Each row is a point on a tangle of strands that fork and nearly touch. The rows are in no order.
(in the rows, 128 means zero)
Points whose rows are less than 187 apart are linked; no others are. Some points are linked to none.
j_318: [110  84 126  83 132 153 107 100 134 111 169 167 152 125  99 113  87  88
 127 126 154 106 131 118 117 126  62 142  78 152 131  83 104 172 171 127
 141 125 155 166 126 120 119 134 179 126  49 124 142 129  99 151 176 131
 136]
j_459: [191  76 117 146 150  83 150 108 100 155 122 105  79 108 112 149 163 177
 109  95  90 162 126 160 118 117 132 123 145 114  69 110 133 116 102 138
  82 143 126 135 166 158 172 137 150 134 171 155 121 143 147  84 162 111
  93]
j_580: [ 89 110 119  84 151 162 103 106 196 136 116  91 171 133 123 133 171  89
  77 130 140 143 110 153 111  64 102 132 123 133 156  71 132 156  96 160
 182  98  84 130 115  84 126 152 124 142  99 115 166 137 132 119 145  96
 150]
j_460: [138  96 132 129 141 126 146  64 169 115 142 155 158 126 124 161 119 119
 102 151  89 160 139  94 112 126 106  86  79 157 148 163  83 122 105 128
 160 133 138 145  95 114  67 102 149 158 112 108 217 141 160 107 111 104
 136]
j_534: [113 118 161 158 141 124  86 140 123 168 103 118  93 122 113 105 139 160
  81  85 149 125 120 177 123 102 122 158 152 108 132  98 175 163 129 118
 120 115 188 140 180 123 164 176 131 140 105 166  63  97 111 170 124 215
  68]
j_538: [112  67 159 143 104 163  79 151 148  80 127 143 177 135 116 138 139 107
 101 115 168 127  85  98  72 116  86 115 127 168 194 108 119 165 138  87
 153 100 155 146 143  81 115 183 132 155  34 106 117  98 160 164 135 160
  99]
j_115: [118 184  61 150 118 123 147 153 120  98 168 132 123  77 107 137 139 132
 117 162  92 156 158 139 137 117 123 169 111 159 126 181  42  96 104 157
  97 181 129 178 137 148 128 100 118  58 108 118 155 131 129 152 139 137
 132]
j_242: [178 140 117 164 146  95 164 145  52 144 162 113  58  92 126 118 132 143
 143 143  84 141 140 134 148 133 161 130 129 136 132 168 102 107 132 155
 103 165 140 145 131 175 152 126 141 101 154 169  84 137 126 131 143 149
  80]
j_777: [140 104 128 129 100  94  97 116 143  93 107 169 136 122  95 106  92  98
 117 132 104 140 163 174 127 155 131 145 137 134 119 128 118 109  86  96
  93 137 148 124 146 117 158  97  83 106 175 105 152 175 146 109 137 129
 122]
j_884: [116 131 142 156 120 134 148 113 137 121  93  53 135 136 103 119 152 130
  99 120 105 141 137 152 151  83 163 138 152 100 101  87 179 121  68 151
 149 107  57 117 107 128 151 117  91 168 142 132 151 147 151 125 154  71
 171]
j_599: [113 164  83 182 137 120 138 115 182 191  91  74 119  95 132 107 167 170
 117 134  92 184 128 150 160  92 126 173 193 131 121 132 110 127  73 147
 108 178  92 120 138 164 140 124 103 147 143 181 140  94 165 143 135 123
 138]
j_618: [111 140 105 130 165 150 165 144 120 103 167 145 162 126 115 126  97  88
 150 143 142 127 145 110 105 139 187 104  74 122 134 113 117 139 173 137
 185  90  95 145  62 143  56 102 131 133 133 105 186 135 108  98 121 119
 137]
j_397: [125 161 134 126 160 143 114 138 169 133 109 147 153 143  83 113 119 114
  95 109 107 106 127 129 122 144 157 118  80 110 136  81 142 146 133 111
 189  98 119 150 112 121 100 133 111 101 127 113 140  94  75 141  75 145
 144]
j_471: [132 113 129 106  79 116 103 157 122 109 145 190 148 137 147 134  93 112
 150 152 129 101 133 117 111 159 102 140 110 170 177 174  87 110 157 117
  81 177 200 132 192 121 118 120 145  85 112 107 102 120 152 132 111 170
 116]
j_653: [ 97 138 126  79 160 141 134 159  71 187 169 107 111 119 161 113 132 120
 139 153 175 105 116 147 172 145 127 126  96 147 123  81 167 154 184 157
 136 139  90 102 120  94 147 128 167 139 107 149  87 135 114 135 131 135
 158]
j_165: [196 143 147 156 102 123 119 179 106  64 109 167 117 157 160 104 119 115
 195 163 102 138 140  48 168 152 154 119 158 160 144 182  38 131 102 117
  73 116 153  97 144 143 125 121  59 119 165  57 101 118 166 111 111 127
  88]
j_268: [116 106 136 152 154 158 120 155 184 119 152 124 171 141 185 140 139 145
 113 147 141 114 130 108 139 130  94 127 131 153 193 153  83 140 113 149
 140 151 159 100 159 107 124 124 149 146 100 112 114  92 138 145 129 158
 113]
j_198: [128  97 162  86 125 169 103 163 112 100 131 141 140 173 185 158 147 117
 154 133 187 103  76  91 145 158  89  93 143 130 142 139 124 142 174 153
  82 125 109  79 132  73 161 171 148 165  69  72  71 106 167 127 131 112
 119]
j_990: [132 154 105  81 162 121 131 105  78 184 146 112  89 129 136  99 118 152
 165 126 191 108 139 145 121 149 170 119 114  91 107 105 213 110 159 120
 178 128 118 105  52 142 129 117 135 144 152 150 151 148 116 118 105 155
 143]
j_439: [123 155 124 172 168 112  88  85 164 192  83 104 123 118 146 115 154 208
  92 114 106 146 134 144 147 135 117 108 159 101 142 142 162  99  87 127
 103 149 158 106 146 162 117 144 130 148 182 123 150  72 123 137  83 177
 130]
j_768: [ 92 137 114  77 157 147 144 131  88 214 191 114 115 118 141 101 120  98
 144 154 160 103 150 124 173 133 157 102  69 125  97  49 202 149 178 160
 159 122  72 135  94 121 125 147 162 150 112 145 133 131  68 109 124 121
 188]
j_105: [138 141 138 115 130 130 114 127  56  94 103 128 117 135 106  94 110  88
 123 114 136 117 139 134 145 144 161 117 106 110 146 128 122 144 127 137
 150 136  94 102  90 123 132 156 125 129 132 117  94 131 138 140  95 163
 119]
j_13: [138 131  93 172 101 114 148 150 166 108 146 132 112 100 125 156 136 147
 140 126  93 159 142 152 109 135 111 173 171 156 129 181  34 104  68 127
  84 187 144 159 141 123 151 101  95  86 129 150 145 146 149 136 171 121
 105]
j_581: [131 177 141 168 152  94 138 159 173 147 138 128 135 100 117 145 143 143
  73 111  79 142 125 121  87 125 124 126 116 106 164 137 108 130 122  97
 191 116 163 165 159 151  71 155 141 114 100  97 143  83  91 152  51 207
  79]
j_866: [102  53 136 113  61 122 132 102 155 101 154 177 156 130 141 187 122 111
 116 137 107 133 135 138  66 113 104 141 123 156 118 170  91 118 121 149
  88 161 186 170 200 102 132 132 162 159  54 132 109 162 170 136 156 116
  81]
j_222: [170 114 127 119 110 106 138 134 159 120  92 104 127 158 113 144 130 163
 155 107 130 128  97 137 108 131 108 152 164 109 113 168 170  83 127 116
 113 145 128 114 128 123 158  95  89 106 148 158 126 150 193 101 158  56
 138]
j_249: [113  79 151  86 148 180  75 131 130 118 138 172 165 152 157 128 129 110
 154 120 182 116  93  80 146 175  96  87 113 141 141  95 115 183 180 141
 117 115  87  77  98  68 120 151 142 168  90  65 109  95 124 119 132 119
 149]
j_562: [130  99 139  96 159 186  74  93 138 130 114 130 146 153 144 124 129 120
 139 116 190 119 131  94 147 149 127  60 101 127 151 100 111 163 122 154
 153 106  98  78  62  96 115 149 120 165 120  82 152  89 115 120 105 138
 166]
j_923: [105 171 119 128 145  85 135  81 121 189 124 113  79  98 104 102 150 181
  79 116  94 125 146 171 164 116 134 164 117 103  76  54 179 113  98 110
 127 131 139 148 167 165 134 120 187 147 153 126 165 113  76 133 114 139
 138]
j_999: [101 150 151 160 145 130  88 141 143 157 136 127 129 107 135 103 152 158
  88 119 144 102 106 125 123 110 114 139 143 130 177  80 162 151 132  90
 157 107 178 159 177 129 136 187 167 143  82 151  92  73  90 186  88 231
  92]
j_306: [ 61 159 111  86 183 135 128 127 147 210 186  96 124 106 146 114 132 121
 132 148 158 103 131 147 150 116 146 133 119  93  98  10 198 146 163 146
 176  94 107 137 136 140 131 122 163 160 118 139 182 130  57 133 133 135
 176]
j_847: [154 170 151 166 159 146 125 187 115  80 106 138 119 158 151  95 131 110
 140 133 105 121 133  79 193 156 150 110 130 132 146 141  61 147 108 147
 112 110 127 105 137 132 133 130  97 106 147  67  86  83 121 136  94 161
 106]
j_597: [130 186 134 163 160 140 145 190 106 113 127 121  95 153 142  80 121  85
 141 134 113 113 147 124 208 136 169 140 128 139 116  99  97 139 113 147
 111 125 108 126 125 136 169 124  90  69 148  96  61 116  88 137 128 145
 138]
j_636: [130  89 146  81 109 144 143  92 143 108 146 138 150 137 127 150  89  98
 187 151 119 140 133 103  98 107  95 103 126 128  85 163 124 129 167 125
 134 141  81 157  94 124  91 115 146 158 110 155 215 168 161  73 165  22
 173]
j_24: [124 181 127 219 158 114 127 116 160 182  92  96  90 112 138 110 154 203
 136 111  97 143 131 130 166 148 152 111 174 107 125 173 166  84 108 128
 109 148 118 101 104 171 123 126  95 122 196 144 134  85 136 132  85 174
 134]
j_616: [120  79 135 141 131 161  97  99 182 102 115  83 158 151 168 160 177 128
  91 132 122 134 118 136 113  79  93 129 147 148 190 138  99 127  62 131
 132 134 173 109 158 102 156 141 146 160  92 110 125 128 151 151 155 134
 106]
j_576: [115 120 127 127 167 152 158 100 155 157 151  90 150  98 128 166 149 110
  85 147 137 156 124 100 142  79 118  71  87 145 191 103 108 116 136 173
 163 119 124 142 108 129  93 152 173 146  78 131 162  95 159 124  87 151
 144]
j_982: [185  50 131 117 126  95 130  76  87 126 153 151  99 102 122 146 145 152
 103 118 110 149 154 151 102 116 103 116 126 140  74  95 129 156 107 151
 105 123 153 127 172 152 160 145 180 145 117 141 116 161 112 125 170 107
  80]
j_772: [114  38 147  72  81 151 106  66  80  89 150 159 121 120 124 168 136  94
 136 142 147 123 123 130  65  99  61  96 119 155  87 118 140 144 158 133
  84 131 142 137 163 111 157 187 188 161  47 143 116 149 132 161 172  82
  93]
j_650: [130 154 112 151  71 121 120 154  95  14  88 130 139 158 141 132 102  84
 204 173  83 148 105  92 117 104 156 135 185 145 120 205  57 110 120  62
  75 138 125 143 143 123 127 121  46  94 178 104 125 180 162 128 143  76
 133]
j_448: [186  94 142 151  70  81 131 113  80  83 103 179 114 145 123 153  93 123
 176 109  95 136 114  99  83 160 160 103 168 132 120 176 127  95 124  87
  91 109 152 116 110 127 117  94  54 109 207 104  92 194 158  89 136  92
 129]
j_324: [109 135 153 112 156 142  59 109 116 164  85 113 136 120 125 111 153 158
  80 120 163 127 124 145 160 121 132 109 134 114 151  71 173 173 102 154
 123  89 124  90 136 110 119 164 127 167 140 132  94  83  98 155  88 168
 137]
j_570: [147 142  99 109  78 114 164 167  55 117 149 193 144 138 127 110  85 125
 167 136 121 120 147 101  93 138 174 166 104 145 107 175 131 131 177 106
 151  95 134 136 136 138  77  91 119  82 194 124  94 159 101 101 122  92
 119]
j_667: [136  95 139 116  66 132 113 184  97  76 143 152 121 126 159 161 110  78
 175 147 145 108 133 145 108 153 101 142 138 173 163 188  80 127 139 119
  63 151 188 131 188 115 165 131 136  77 144 127  85 167 148 160 167 145
  94]
j_986: [107 134 100 101 113  89 169 140 117 166 171 145  97 102 154 130 110 165
 141 133 147 112 139 166 110 152 109 199 142 129  81 132 108 129 144 142
 130 183 154 126 197 126 157  81 152 124 120 177 115 152 123 156 150 129
 106]
j_788: [100 129 141 110 129 152 115 101 106 179 109 118 134 110 133 141 157 157
  64 120 147 135 116 126 156 101 109 102 122 129 157  77 129 169 114 173
 112 122 126 122 145 121 107 177 174 195  77 154  95  76 109 152 109 133
 131]
j_252: [156  75 162 124  82  85 118 185 127 133 125 159  95 160 155 131 107 165
 147  86 166 123 112 171  95 140 112 178 160 133  96 142 130 159 160 139
  91 124 176 109 221  77 160 106  82  78 152 126  45 159 161 138 135 133
 104]
j_820: [156 174 146 150 170 105 123 152 107 162 130 134 103 125 169  93 134 181
 142 105  95 108 138  87 148 133 160 150 141 108 106 157 143 144 152 160
 164 145 119 114 161 168 107 121 161 115 155 137  79  86  80 106  88 160
 114]
j_120: [ 75 194 127 134 167 106  97  65 138 199 110 117  97 105 127 117 180 186
  83 132 112 125 125 142 152 116 129 100 145  81 126  72 168 102 104 106
 134 131 156 120 162 154 118 156 156 152 159 127 177 103  79 160  68 177
 143]
j_376: [167 135 153 191 115  92 112 148 124 104 109 113  97 138 107 112 119 180
 123 108 115 127 128 140 140 152 143 142 132 100 181 188 129  87 121 114
 118 142 171  99 141 136 105 120  72 102 184  79 110 108 166 148  89 198
  98]
j_874: [113 136 143 164 162 159 134 136 175 136 108  60 156 136 179 151 170 117
 139 149 142 135 100 109 176 107 116 109 194 122 162 121 139 139 105 171
 134 132  67  98 101 110 165 135  87 164 112 156  93 131 174 141 145 112
 158]
j_60: [130 109 138 104 137 135 125  93 123  86 146 166 171 115  96 143 103  83
 111 143 102 143 150 104  98 138 128  97  74 128 116 117  97 158 126 143
 175 102  98 142  91 120  66 127 145 154  98  88 175 142  99 118 120  97
 138]
j_906: [ 77 142 148 101 167 151  76  72 161 197 104  95 138 125 141  95 143 133
  98 134 156 113 122 129 179 113 140  93 122 108 141  32 185 164 129 156
 144  72 112  95 105 139 113 174 137 171 162 122 130  80  34 152 105 158
 203]
j_139: [134 185 116 186 152  87 160 136 185 164 127 105 119  73 127 150 173 161
  88 115  73 153 135 145 102 125 132 137 137  88 138 160 144  82 110 112
 175 124 133 141 141 172  85 127 134 121 154  91 172 103 119 119  50 200
  77]
j_973: [136 109 133  87  89 118 140 159  91 110 137 158 136 158 121 103  76 104
 171 114 154 111 123 132  81 144 125 173 125 141  87 132 160 140 190 124
 163  95 104  99 126 115 111  84 123  67 173 118 104 168 124 103 149  64
 152]
j_44: [175 150  94 161 121 110 171 143 101  90 130 146 141 107 101 168 151 127
 118 113 107 150 148 129  86 148 189 103 119 108 125 176 135  91  91  96
 145  88 125 152  58 167  84 114 116 121 174  89 144 157 108  93 109 136
  90]
j_728: [109 175 139 166 162 131 147  83 176 210  68  65 126 127 154 111 130 146
 121 131 131 146 143  99 204 109 148 112 171 122 121 104 209 127 107 155
 122 118  87 116  80 182 120 135 117 160 168 167 122 107 126 133 123 134
 206]
j_669: [ 96 143 129 109 129 151 142 141 100  66 158 103 149 117 103 180 128  51
 116 156 105 130 122 106 140  88 114  93  86 145 148 150  82 124 157 158
 112 141  99 167 109 125 135 148 151 100  50 128 133 152 139 137 138  99
 161]
j_887: [152 106 128 116 154 118 125 166 180 151 145  92 158 115 160 149 141 172
 150 106 150 118 116 130  82 120  94 175 172 124 123 132 169 146 140 156
 175 101 144  94 150 146 124  71 147 123 131 149 116 146 133 106 166 106
 126]
j_885: [159 163 100 175 142  92 164 120 124 154 136 141 103  80 108 149 155 155
 105 106  81 165 152 139 117 155 160 111 130  96 111 156 128  84  90 133
 126 136 121 147 106 174 103 122 129 133 164 116 154 129 111  87  90 156
  82]
j_446: [131 135  84  98 115  99 140  97 144 110 116 181 169 136  91  88  80 100
 129 146 105 131 152 147 117 151 128 145  99 120 107 138 131  96 119  89
 137 148 125 145 115 153 110 100 128 107 162 118 188 147 132  97 126 120
 142]
j_407: [156 117 130 111 131 130 119  95 153 122  63  93 125 179 142 147 145 160
 137 127 121 131 103 129 135 109  91 111 163 122 133 139 136  96  91 119
  85 168 132 115 128 107 172 127  97 142 114 140 144 128 197 124 151  57
 146]
j_230: [ 95 130 154 114 115 153 111 131  99  35 121 109 153 148 126 201  96  52
 142 157 116 137  95 106 103 126 110  65 107 144 151 178  63 118 178 114
 112 132 116 144 114 124  92 155 166 103  87 116 149 147 148 133 137 112
 138]
j_895: [156 103 165  87  76 121 119 110  50  78 119 165 103 163 132 159  70  95
 181 116 129 115 111  95  95 177 118  99 110 143 122 182 105 113 176 124
 101 141 144 114 107 130 113 136 161 106 133 125  94 159 142 130 137 109
 129]
j_778: [139 173 138 168 153 139 116 116 139 135 112 115 108 137 139 105 132 176
 151 120 172 112 143 109 158 170 166  87 136 109 146 155 169  91 106 109
 144 121 144  87  60 144 130  99  88 134 180 118 150  92 134 127  76 176
 152]
j_295: [105 182 109 137 172 126 125 143 194 138 125 112 162  97 109 128 154 111
  71 125  97 126 131 132 129  98 132 147 100 125 157  93 113 144 125 129
 198 103 122 168 148 138 100 129 148  95 106 117 141 100  81 149  86 174
 134]
j_826: [113  72 166 135  71 164  64 150 111  41 120 122 139 142 141 159 145  93
 155 114 149  94  82 103  71 124  96 125 146 167 168 129 118 152 150  73
  99 122 159 128 185  74 165 188 115 151  46  92  86 137 164 172 148 136
  81]
j_325: [190 128  92 163  95  93 200 130 123 143 128 137 110  97  77 112 140 148
 156 103  88 146 127 114 117 130 155 163 148 113  74 159 151  79 116  60
 134 111  83 134  79 187 129 104 117 142 163 196 134 146 145  70 157  73
 107]
j_830: [202 111  91 150 133  58 197 138 110 184 134  97  74  99 102 126 153 181
 149  76  93 160 108 146 119 148 130 149 148 115  63 151 147  83 129 116
 102 141 108 123 143 190 163 118 129 112 190 195 109 149 149  82 146 103
  87]
j_686: [165 119  98 100 104 130 168  79 100 178 116 106 122 120 100 107 142 147
 114 139 114 148 170 137 161  91 130 110 116 110  73 104 170 115  83 140
  98 149  83 145 111 164 136 156 143 166 136 157 172 133 127  89 149  30
 174]
j_114: [ 70  97 104  83  96 140 128 119 187 126 162 172 179 120 139 168 129 116
  88 134 150 134 135 144  78 106  86 180 104 148 124 152  76 137 126 152
 118 158 152 172 170  92 119 113 174 146  42 132 137 145 145 137 146 136
 107]
j_107: [151 131 108 113  97 122 172  92  91 104 131 164 133 134  82  96  73  95
 155 143 117 128 158 128 130 148 145 113  93 121  92 157 152  79 136  80
 114 138 104 153  55 174 103 115 152 126 172 136 191 154 134  84 156  96
 156]
j_208: [ 81 126 122 111 182 164 111 104 151 150 180 148 153  96 116 125 136  90
 100 149 158 118 110  85 151 114 120  68  73 134 177  52  85 174 171 128
 171  84 135 150 107 113 108 188 157 162  62 132 159  83  63 150  76 204
 132]
j_237: [160 147 115 179 105 129 135 162 115  47 105 146 138 145 134  91 118 109
 170 160  98 147 133  96 152 123 156 163 166 145 137 166  63 128  94  87
 108 133 120 123 125 126 133  90  47  96 170 106 114 142 163 132 152  92
 133]
j_69: [134  74 151 101  73 123  83 140  85  47 123 122 113 124 134 169 131  86
 170 126 147 101 100 162  71 143 115 130 146 164 135 145 126 131 146  98
  86 132 158 121 178  88 177 149 136 107 123 117  92 178 169 175 164 117
  94]
j_929: [106 164 150 111 150 124 122 156  44 180 168 132  66 123 157 112 136 144
 139 138 130 101 125 123 181 153 142 118  94 138 124 122 129 153 178 145
 128 153 122 126 133 100 144 152 166 134  93 157  48 117  90 143  79 176
 108]
j_206: [ 97 149 126 101 150 140 131  80 120 159 138 100 119 108 101 115 102 106
 115 140 184 125 139 160 138 141 141  95 115  83 144  73 183 110 127 139
 152 116 123 100  54 130 135 132 121 166 141 127 188 132 125 137 103 164
 144]
j_430: [121 158 129 147 116 127 142 194 111 128 124 106  95 147 110 107 116  94
 123 112 124 120 143 186 149 133 171 162 141 118  99 109 139 123 102 148
 112 132  97 136 138 109 183 114  76  56 158 136  88 146 115 116 144 118
 151]
j_930: [137  97 131 140 114 122  90 108 140  57  85 128 134 151 115 141 128 100
 111 116  67 147 141 145 118 127 108 120 148 150 137 145  68 121  65  91
  83 157 152 136 164  97 170 122  74 109 135  96 159 178 165 103 154 109
 112]
j_948: [154 139 140 128 124 145 121 136 112  94  75  86 110 167 149 143 161 137
 150 133 123 121  99  99 153 127 131  82 141 125 157 147 126  95 107 140
  83 167 111  94 131 111 159 155 106 130 122 103 119 101 209 129 103  92
 132]
j_894: [140  88 153  83 102 125 124 112  79 138 124 145  98 134 126 164  97 130
 142 109 167 115 115 138  94 184 106 111 111 126 130 128 146 137 154 141
 109 150 157 109 114 119 131 135 183 163  97 151 109 136 145 153 132 122
 113]
j_579: [105 120 130 132 157 156 128 128 152 180 112 116 151 154 180 143 140 176
  94 125 138 125 121 127 151 129  93 129 142 116 138 136 120 155 122 180
 103 161 133 106 168 123 119 146 155 184  85 142  83  76 123 148 128 128
 122]
j_871: [154 143 106 173  73 111 162 143 100 103 104 179 133 130  97 146 115 146
 138 103 107 146 146 130  90 161 190 117 135 113 130 197 132  84 107  76
 114 101 133 131  75 143  80  99  61 112 224 101 129 162 130  93 118 122
 108]
j_99: [119 143 138 166 132 156 162 107 151 137  84  61 136 142 132 108 152 111
 137 143 137 131 130 105 187  92 171 103 148 126 138  91 180 117  99 139
 145 118  55 103  59 139 138 130  77 156 138 153 132 133 180 132 137 100
 196]
j_321: [152 125 124 125 145  99 122 147 168 127 135 135 155 114 128 101 122 151
 133 110 115 117 151 148 102 131 121 182 155 124 102 112 166 138 114 131
 185  91 134 114 154 149 131  64 115 104 166 136 130 158 101 105 147 121
 128]
j_756: [128  74 159 140 116 134 101 164 119 117 112 118  96 145 131 137 131 139
 112  97 159 116 130 201 116 123 124 163 152 118 118 127 136 160 127 148
  90 134 178 114 184  91 189 136 100 121 125 150  59 138 142 168 160 161
  72]
j_377: [ 72 164 132  88 134 124 148 127 144 170 155 111 119 107  95 128 102  81
  97 141 170 128 132 186 114 138 146 147 103 102 105  44 193 129 134 141
 159  96 105 137  99 122 134 119 147 136 110 113 193 135 106 122 118 131
 140]
j_754: [119 108 146 101  94 127 145 119 110  69 162 137 146 128 132 183  95  96
 208 178 118 131  98  81  87 120 107 108 148 137 115 195  97 105 177 133
 112 142  88 147 118 121 108 108 136 124 119 182 157 165 164  98 178  38
 155]
j_192: [169 117 110 140  57 121 200 119  86 114 125 168 125 145  89  84  85 117
 177 127 113 127 147 105 101 133 172 133 128 128  58 180 143  99 138  47
 116 120  81 140  64 171 118 118 110 124 172 177 150 153 127  72 170  61
 148]
j_212: [150 103 127  77  93 126 170  81 105 133 134 119 130 115  93 121 100  93
 141 148 131 144 154 142 123 121 113 111 104 119  70 132 166  99 126 127
 107 142  86 156  82 145 126 142 170 149 133 147 211 144 134  83 160  44
 170]
j_765: [144 138 110  78 109 112 155  76 104 197 106  98 102 111  95 106 138 147
  70 114 121 146 151 162 160  95 122 145 101 100  89  46 181 139  95 150
 114 112 113 144 128 153 117 148 175 168 131 132 154 114  92 115 132  90
 150]
j_80: [133 193  70 135 113 123 185 168  56 132 153 162 150 142 118  99 124 133
 145 144 125 119 163 114 100 125 216 149 115 114 112 165 153 120 164  81
 174  80 147 149  89 181  68  98  97  98 211 112 124 161  52 121 134 123
  95]
j_332: [ 88 123 111  79 172 133  77 143 165 155 152 167 165 134 132 100 110 141
 135 130 182  93  91 125 135 146 122 138  89 110 151  60 132 175 199 108
 167 119 129 135 152  77 100 127 145 156  99 121 147  98 112 139  95 164
 143]
j_529: [ 93 113 138 111 142 171 105 102 112 165 170 143 141 102 135 129 150 130
  81 134 161 112 117  76 169 111 106  70  87 142 175 105 110 166 155 161
 125 112 140 131 122 121 123 188 178 188  32 149  96  66  70 141  98 181
 126]
j_875: [115 178  84 112 134 127 184 144  93 120 158 166 150 140  91  99 113 112
 132 144 135 102 150 120  94 142 222 111  69 108 109 117 162 114 175  84
 179  80 138 158  69 170  58 109 130 113 161  94 175 150  67 117 123 135
 124]
j_762: [110 115 157  95  75 128 118 127  87  45 130 129 136 151 129 193  83  77
 181 157 120 125  95 114  86 140 104 113 131 134 127 178  94 102 187 124
 104 144 135 144 134 127 107 116 178  89 129 147 129 166 150 125 166  92
 146]
j_405: [100 148 110 109 107 114 151 105 124  93 146 127 121  93  87 166 128  88
  88 150 105 150 147 149 123  97 109 151  93 142 109 152  63 100 101 159
  85 161 123 187 135 143 149 125 159  97  71 128 165 146 137 126 158 104
 126]
j_542: [ 84 110 133 130 171 137 110 164 215 136 142 140 178 145 143 115 110 139
 103 114 182 112  73 121 122 130 110 139 105 118 188  96  93 163 188 101
 186 108 149 132 164  62  95 132 124 139  76 112 139  76 135 153  89 204
 134]
j_54: [162 132 122 150 118 110 162 153 156 122 131 121 145 108  95 109 121 121
 140 104  97 143 145 132 106 117 156 172 169 106  84 144 157 123 102 101
 178  85  87 117  97 165 131  82  87 127 167 159 144 159 117  74 157  82
 105]
j_645: [125 183 134 142 153 115 129 163 140 131 131 141 127 136 104  93 115 144
 128 118 120  92 145 152 124 145 161 150 122  80 121 118 176 118 149 109
 182 101 144 121 124 131 109  91  88  85 177 119 133 130  79 126  96 152
 127]
j_380: [114  31 146  91  81 159 104  68 104 105 133 155 147 164 157 162 136 126
 126 132 125 114 127 105 103 101  86  98 116 142 117 159 104 147 138 154
  70 164 167 126 184 102 140 173 155 197  35 137  96 139 147 150 158  83
 102]
j_751: [148 138 160 112 138 146 118 185 107 110 106 116 117 167 173 131 153 129
 153 135 174 103  93 119 178 142 117 125 151 134 142 127 146 129 134 160
  84 129  96  88 142  86 168 143 124 129 120  91  69 101 182 134 112 115
 124]
j_858: [123 155 111 197 132 149 134 155 199 120 115 106 125 133 151 122 156 133
 126 144  84 163 130 122 153 126 102 148 157 178 147 186  46 110  62 113
 120 176 116 124 122 105 144 101  73  86 136 129 162 101 169 143 123 120
 133]
j_246: [195  93 159 133  78  89 120 159  84 117 124 181  91 138 152 134  97 146
 166 114 126 124 135 128  98 162 142 134 147 146 133 147 139 136 133 124
 102 115 177 103 170 101 126  89  83  81 189 107  67 166 145 119 125 116
 114]
j_568: [ 90 131 112  83 162 137 105 134 135 109 180 177 156 131 116  96  85 104
 139 151 153  93 108 105 149 143 111 139  59 148 148  84  85 168 208 110
 154 130 145 163 146 103 106 119 167 121  79 122 152 116  88 141 119 155
 160]
j_300: [117 129 147 104 121  98 138 135  57 150 160 155  76 122 141 123 101 143
 142 128 135 109 125 157 115 176 123 142 116 123 118 128 135 138 160 113
 129 157 176 113 156 111 135 112 164 127 123 162  90 147 108 161 111 158
  82]
j_472: [138  74 125 102 116 143 100  99 113  88 148 146 126 108 109 140 140 107
 107 119 142 124 142 144  92 105  78 143 117 163 109  84 131 159 113 125
 131 109 155 143 151 122 164 145 180 118  69 118 110 145 101 157 184 109
 105]
j_665: [132 150 107 153 137  84 135 158 139 173 126  97  78 113 139 111 138 192
 131 107 133 130 126 189 129 127 120 205 181  98 109 147 139 111 126 141
 119 171 149 117 182 146 173  92 110  94 170 172 105 133 139 155 148 159
 100]
j_280: [122 178 107 181 110 118 145 192 146 150 103  87  79 124 116 104 146 151
 146 105 127 142 134 177 155 123 152 195 174 104 124 159 125 111 124 158
 106 162 100 128 140 120 164 103  40  71 176 153 107 120 165 135 134 139
 123]
j_740: [133  94 128 153 144 137  90 105 188 107  96 100 134 136 136 139 168 143
  81 108  94 154 144 169 122  77 102 155 170 135 135 119  95 129  35 129
 119 140 145 144 154 105 181 119 101 119 139 119 132 141 134 118 167 129
 110]
j_938: [130 165  86 196 130 130 160 141 202 141 117 118 129 134 107 114 148 170
 117 112  79 156 126 129 137 129 118 169 141 155 122 164 112  88  83  86
 145 147 114 148  85 148 116  74  88  85 149 138 170 116 147 102 142  96
 153]
j_156: [ 90  70 146 139 162 156  81 129 224 132 130 120 180 136 119 132 135 121
  81 113 177 140  82 125  95 100  88 134 107 148 191  87 112 170 142 106
 191  62 157 138 129  69 102 153 116 150  65 111 145  90 142 167 126 188
 116]
j_876: [155 134 146 143 163 176 108 113 155 111  90 115 132 165 142 114 125 118
 148 124 166 130 139  82 156 159 139  58 129 129 157 148 120 112  91 122
 141 100 132  74  39 124 140 115  85 134 150 104 162 100 151 110  91 145
 151]
j_218: [108 170 155 111 185 140 105  83 158 211  75  90 122 152 186  92 128 143
 132 118 157 113 129  94 194 115 121 109 158 111 107  81 204 163 141 185
 131 102 103 109  99 164 126 170 157 159 161 132  90  94  64 136 119 143
 206]
j_556: [117 154 116 146 161 150 145 129 151 142 146  94 141 108 140 128 157 127
 110 141 101 114 150 100 191  86 115 129 121 152 138 119 108 131 108 187
 132 149  93 147 127 147 147 114 150 109  94 159 111 108 113 120 147 107
 175]

A fork is a point with three links, a tip a point with one. Leave the first point through the second and follow the links. Name the first fork or tip that comes.
j_24, j_778: j_222
j_295, j_581: j_999
j_948, j_751: j_212
j_986, j_665: j_650

A fork is a point with three links. Follow the links from the first point to the second and name the forks in between, in order.
j_405, j_114: j_762 > j_212 > j_107 > j_325 > j_472
j_765, j_768: j_212 > j_762 > j_300
j_44, j_667: j_321 > j_325 > j_472
j_938, j_24: j_762 > j_212
j_579, j_772: j_107 > j_325 > j_472
j_448, j_13: j_321 > j_325 > j_107 > j_212 > j_762
